A landscape with many valleys, sampled at points; each row gives a point and its height.
A ball rolls from a point to the lowest of its 2 nearest points, and stops where none of them is lower. Distance is the straight distance between rows; heights are no part of it.
J_638 h=857: [111 141  91  20 123 119 142 116 168 162 104 154 113 167 103 119  86 129
  69 112 161]
J_812 h=901: [ 99 140 127 118 106 151 145 103 127 145  73 102 104 123 117 127 128 102
 150 104 188]
J_330 h=278: [101 131 154 144  97 205 154 102  90 151 123 128 123  81  71 150 133 128
 146 155 131]
J_686 h=874: [101 139  83  57  65 137 136 127 162 140 131  91  82 158 129 131 139 120
  90 156 119]
J_701 h=276: [178 104  96 132 147 190  88 144  87 190 153 172  76 121 111 135 115  93
 150  64 115]
J_165 h=851: [142 129  74  35 113 128 118 158 113 140 101 170 118 159 112 127  83 100
  68  94 132]
J_688 h=285: [186 153 151 170 133 116 108 132 123 111 168 121 155 107 133 183 107 147
 142 127  59]
J_518 h=865: [119 169 116  43  86 124 139 123 164 147 107 124  84 152 168 109  98 111
  78 113 132]
J_759 h=260: [158 107 118  83 122  90 103 163 170 112 125 154 137 157 144  72 179 103
 118 177 144]
J_453 h=343: [ 93 162 152 113  87  91 132 106 136 149 117 108 104 115  95 121 181 177
 157 123 142]
J_635 h=640: [136 116 101 136  86  94 108 128  89 108 170 123 143 126 135 145 145 155
 139 116 150]
J_524 h=119: [162 140  90  31 164 170 143 106 140 146  83 151 137 149 163 114 121 132
  66 152 131]
J_481 h=576: [151 155 138 170  95 128 125 121 103  88 115 106 183 113 118 171  87  88
 136 138 153]
J_160 h=718: [201 125 138 202 141 145 100 135 102 101 112 137 171 132 121 125 126 160
 154 144 136]
J_126 h=365: [160 188 166 170 128 127 121 119 159 115 155  98 153  79 135 186 137 158
 166 185  66]
J_723 h=659: [105 116 120 102 168  96 178 121 172 123 114 151 122 176 101 144 110  85
 134 139 137]
J_890 h=234: [ 79 101  84  59 130 136 153 130 163 130 107 111 150 161 166  95 131 118
  88 184 136]
J_301 h=783: [ 97 123 125 181 106 130  96 170 100 168  74  93 106  84 143 112  83 138
 156  70 116]
J_341 h=185: [121 131 101  53 183 144  86 107 137 126 105 129 127 140 176 107 116 168
 101 149 108]
J_565 h=461: [117 160 145  85 119 126 106 118 140 130 150 157 112 120  89 127  88  97
 129 156 148]
J_865 h=586: [ 98 108 145 139 175  75 142 101 136 108 127 123 167 176 140 138 130 145
 129 105 114]
J_116 h=834: [175  99 117  86 150 188 118 147 106 154 127 143  74 123 124  92  82  60
  99  87  99]
J_452 h=458: [ 96 137 132 117 117 137 122 118  89  96 117 124 164 127 133 114 132 139
 114 163 167]
J_14 h=721: [160 152 135 177 103 118  93 142  88 117 157  81 133 106 109  98 104 155
 149  78 160]
J_128 h=233: [151 123 105 153 106 154 124 150 124 178 118 160  62 104 115 137 100 118
 161  88 127]
J_531 h=735: [158 130 113 142  93 143 111 136 128 147  71 174 100 139 149 135 138 164
 122  96 154]
J_40 h=309: [ 76 104 113  90 145  91  74 104 187 119 137 129 159 136 217 151 137 159
 118 186  77]
J_404 h=577: [140 113 109 119 107 180 110 114 151 119 110 115 118 163 101 109 106 172
 170 117 119]
J_760 h=280: [ 84  83 120  94 119 108 174 135 167 166 155 137 159 164 165  79 127 136
  99 200 120]
J_579 h=498: [120 178 168 156 102  81 140 116 140 113 128 102 202  99 126 153 111 133
 133 162 164]
J_11 h=72: [171  83  75  23 164 135 181 106 127 155 116 172 128 173 163 108 162 123
  45 132 120]
J_619 h=844: [190 145 127  63 117 161 117 167 130 146 113 161  87 145 114  84  75 103
  73  97 130]
J_539 h=599: [130 116 127  58 148 157 141 110 152 130 126 162 112 173 100  85  97 173
 164 125 108]
J_687 h=184: [151 102 104 173  96 193 143 157  91 188 127 127 112 111 106  91  89 124
 175  85 133]
J_695 h=199: [137 142 117 161 147 123  93 150 136  97 117 157 128 110 153 189 110 170
 140 134  70]
J_251 h=531: [112 154 134 113 155  86 115  82  92 102 153 124 152 136 162 113 138 120
 124 129 159]
J_717 h=502: [156 144 176 172 124 116 133 134 135 128 112 130 115  86  67 146 166 146
 175 110 127]
J_784 h=328: [149 108 131 117 151 156 103 133  91 133 160 174  62  97 105 144 120  73
 197  80  92]
J_304 h=418: [ 95 150 137  87 125 120  93 115 165 124 138 140 146 126 131 145 115 133
 127 196 121]
J_828 h=823: [119 103 118 136 169 185 111 146 111 182 128 118  77 105 125  86  69  79
 119  65 110]
J_578 h=413: [100 165 188 134 113  92 131 107 143 118 116  88 138  95  81 123 143 148
 137 150 157]
J_125 h=683: [ 99 137 158 142 126  96 178 142 148 127  94 139  91 135 115 154 125  92
 145 113 119]
J_602 h=29: [131  75  70  47 198 117 164 123 157 142 140 150 148 184 173  89 164 116
  68 154 146]
J_836 h=317: [138 107 126 120 161  66 139 156 147 118 139 183 132 152 132 100 149  93
 135 176 142]
J_843 h=731: [130 153 183 148 145  72 191 113 142 129 144 109 164 124 108 174 145 145
 138 112 103]
J_616 h=690: [156 136 158 160 144 145 128 109 105 122 116 149 108 155 163  84  86 114
 127  97 141]
J_603 h=369: [ 97 121  82 156 172  70 100 145 152 131 131 139 173 138 173 169 155 161
 116 149 163]
J_749 h=459: [153  96  89  55 142 141 141 175 139 111 123 171  95 163 119 119 138  92
 126 154 114]
J_290 h=557: [177 160 153 200 144 104 157 134 134 133 157  92 143 103  91 109 151 161
 177 105 153]
J_60 h=508: [ 93 157 131 102 145 152  86  87 110 112 172 103 104 130  84 126  90 119
 154 125 168]
J_487 h=617: [115 114 126  89 144 164 159 119 116 124 132 154  73 137 110 115 106 133
 147 111  90]
J_683 h=247: [ 92 124 103  76 169 108  81  93 173 103 136 121 109 155 171 145 135 146
 111 134  89]
J_372 h=326: [115 129 129 129 154 131 160 144 161 140 146 137 148 167 145  71 139 143
  83 186 147]
J_802 h=368: [ 79 134 131 104 133  94 109 101 180 139 157 126 181 134 189 133 127 129
  94 189 134]
J_90 h=548: [129 122 110 108 142 151  70  94 123 103 144 114 130 154  85 148  96 160
 129 131 121]
J_787 h=267: [ 99 147 175 102  88  78 161 135 147 111 121 128 109 126 128  74 155 164
 149 164 120]
J_882 h=755: [135 145 150 206 100 119 120 146 107 126 100  65 136  75 127 118 113 158
 156  63 118]
J_131 h=631: [113 108 126 130  86 129 155 110 102 115 134 117 124 156 163 122 177 103
  72  94 141]
J_213 h=98: [109  91  73  86 190 130 135 141 124 105 155 127 127 161 151 104 203 122
  73 170 148]
J_961 h=618: [194 158 169 179 154  93 164 135 108 115 166 103 201  90 118 150 168 166
 159 136 129]
J_906 h=530: [117 120 164 162 153 126 122 109 100  87 131 105 167 125 107 141 131 152
 122 118 133]
J_339 h=595: [106 121 131 140 112  68 117  90 105 121 172 117 203 127 150 147 166 131
 133 145 164]
J_439 h=655: [134  96  97  97 122 120 138 107 127 123 157 137 102 177 166 134 151 115
 110  78 130]
J_630 h=663: [150  94 169 149 133 130 180 134 123 147 127 154  98 152 136 104 104 118
 119  72 102]
J_366 h=100: [166 124 128 183 100 195 144 127  90 173 134 128 121  82 117 149 114 138
 205 117 126]
J_155 h=382: [155  99 131  96 102 121 124 138  87 106 117 159  69 100 109 127 141  99
 204  82 100]
J_479 h=170: [ 88  87 101  89 183 132 152 155 113 107 123 131 146 140 147 115 134 134
  76 150 133]
J_992 h=432: [113 114 103 180 173  71 100 119 153 121 155 125 141 168 186 186 173 123
  82 125 118]
J_711 h=886: [107 158 122 106  69 161 140 108 139 157 128 109  68 132 113 145 152  90
 125 131 146]
J_283 h=291: [104 156 108 160 146 106  93 124 141 111 117 110 157 101 159 190 145 181
 122 169 121]
J_605 h=629: [105 116 153 142 194  77 142 119 177  71 119 121 133 170  98 129  99 112
 147 137 108]
J_731 h=179: [137 143 162  91 111 115 115 137 154 109 110 146 139 135 122  57 142 151
 119 158 144]
J_175 h=592: [100  97 155 157  81 132 166  84 121 104  92 109 156 151 138 159 148 133
 104 114 135]
J_764 h=786: [109 140 166 186 121 157  71 169  96 149 134 106 132  34 112 146  79 114
 110 108  88]
J_520 h=430: [150 110 107  63 112 118 112 162  94 104 119 159  79 118 115 110 127  98
 139 121 138]
J_728 h=812: [109  85 122 174 188 169 130 160 112 229  88 145  87  72 128 101  85  85
 135  57 113]
J_469 h=641: [120 119 150 157 130 133 154 118 122 127 156 105  94 152 120 110  97 148
 157  83  89]
J_591 h=706: [ 99 126 162 160  92  78 192 161 137 153 122 103 129 129 107 159 124 140
 129 107 104]
J_590 h=694: [124 109 109 142  95 101 125 151 136  84 132 107 122 173 154 104 138 118
 126 129 110]
J_716 h=674: [222 137 168 194 105 120 123 159  92 104 146 118 181  96 124 128 161 161
 141  99 116]
J_575 h=673: [101  80  77 125 121 106 148 129 161 107 162 117 114 195 157 110 177 141
 133 119 111]
J_819 h=748: [130 158 143 211 127 175  70 142 103 132 105  72 120  38 128 119 104 104
 142 108 133]
J_111 h=440: [149 184 154 150 139 112 135 132 143 118 126 145 126  80 118 165 162 164
 167 170 125]
J_123 h=370: [132 136 182 157 100 179 145  90  90 113 102 146 164 107 113 131 141 137
 134 155 161]
J_431 h=648: [ 88 140 129 146  87 107 129  98  98 113 163 104 167 108 130 165 188 101
  95 188 147]
J_288 h=716: [162 144 101 169 133 170 121 102 108 150  95 145  80 159 170 106  98 168
 110 100 154]
J_582 h=552: [137 114 145 175  72 133 156 122 137 115 133 128 167 144 100 167 179 113
 114 131 140]
J_234 h=514: [125 119 139 135 117 143 140 147 152 104 146 128 121 155  73 136 177 108
 132 168 121]
J_817 h=800: [104 109 105 191 129 169  90 175 106 217  85 115  79  95 135 111  87 113
 138  26 117]
J_747 h=387: [105 123 122 151 176  85 133 130 180 108 121 117 147 154 133  89 152  90
 108 179 154]
J_65 h=201: [115 120 120 170 113 189 149 122 121 141 149 140 124  92  98 200 108 120
 163 134 113]
J_783 h=680: [178 153 141 155  86 107  96 124  96  99 167  90 178  98 127 137 143 145
 161 116 131]
J_875 h=638: [143 178 135 184 122 129  90 137 107 117 138 118 158  61  87 160  68 115
 144 138 153]
J_928 h=698: [130 167 145 187 117 153 118 123  91 129 113  91 160  33 116 162 141 100
 140 123 146]
J_625 h=483: [106  98 109  75 131 163 153 153 138 107 132 163 137 154 104 133 159 101
 109 203 120]

Where does a ball stop that starts at each point below?
J_575 | J_366
J_819 | J_731
J_749 | J_366
J_630 | J_602
J_716 | J_695
J_764 | J_731
J_304 | J_602
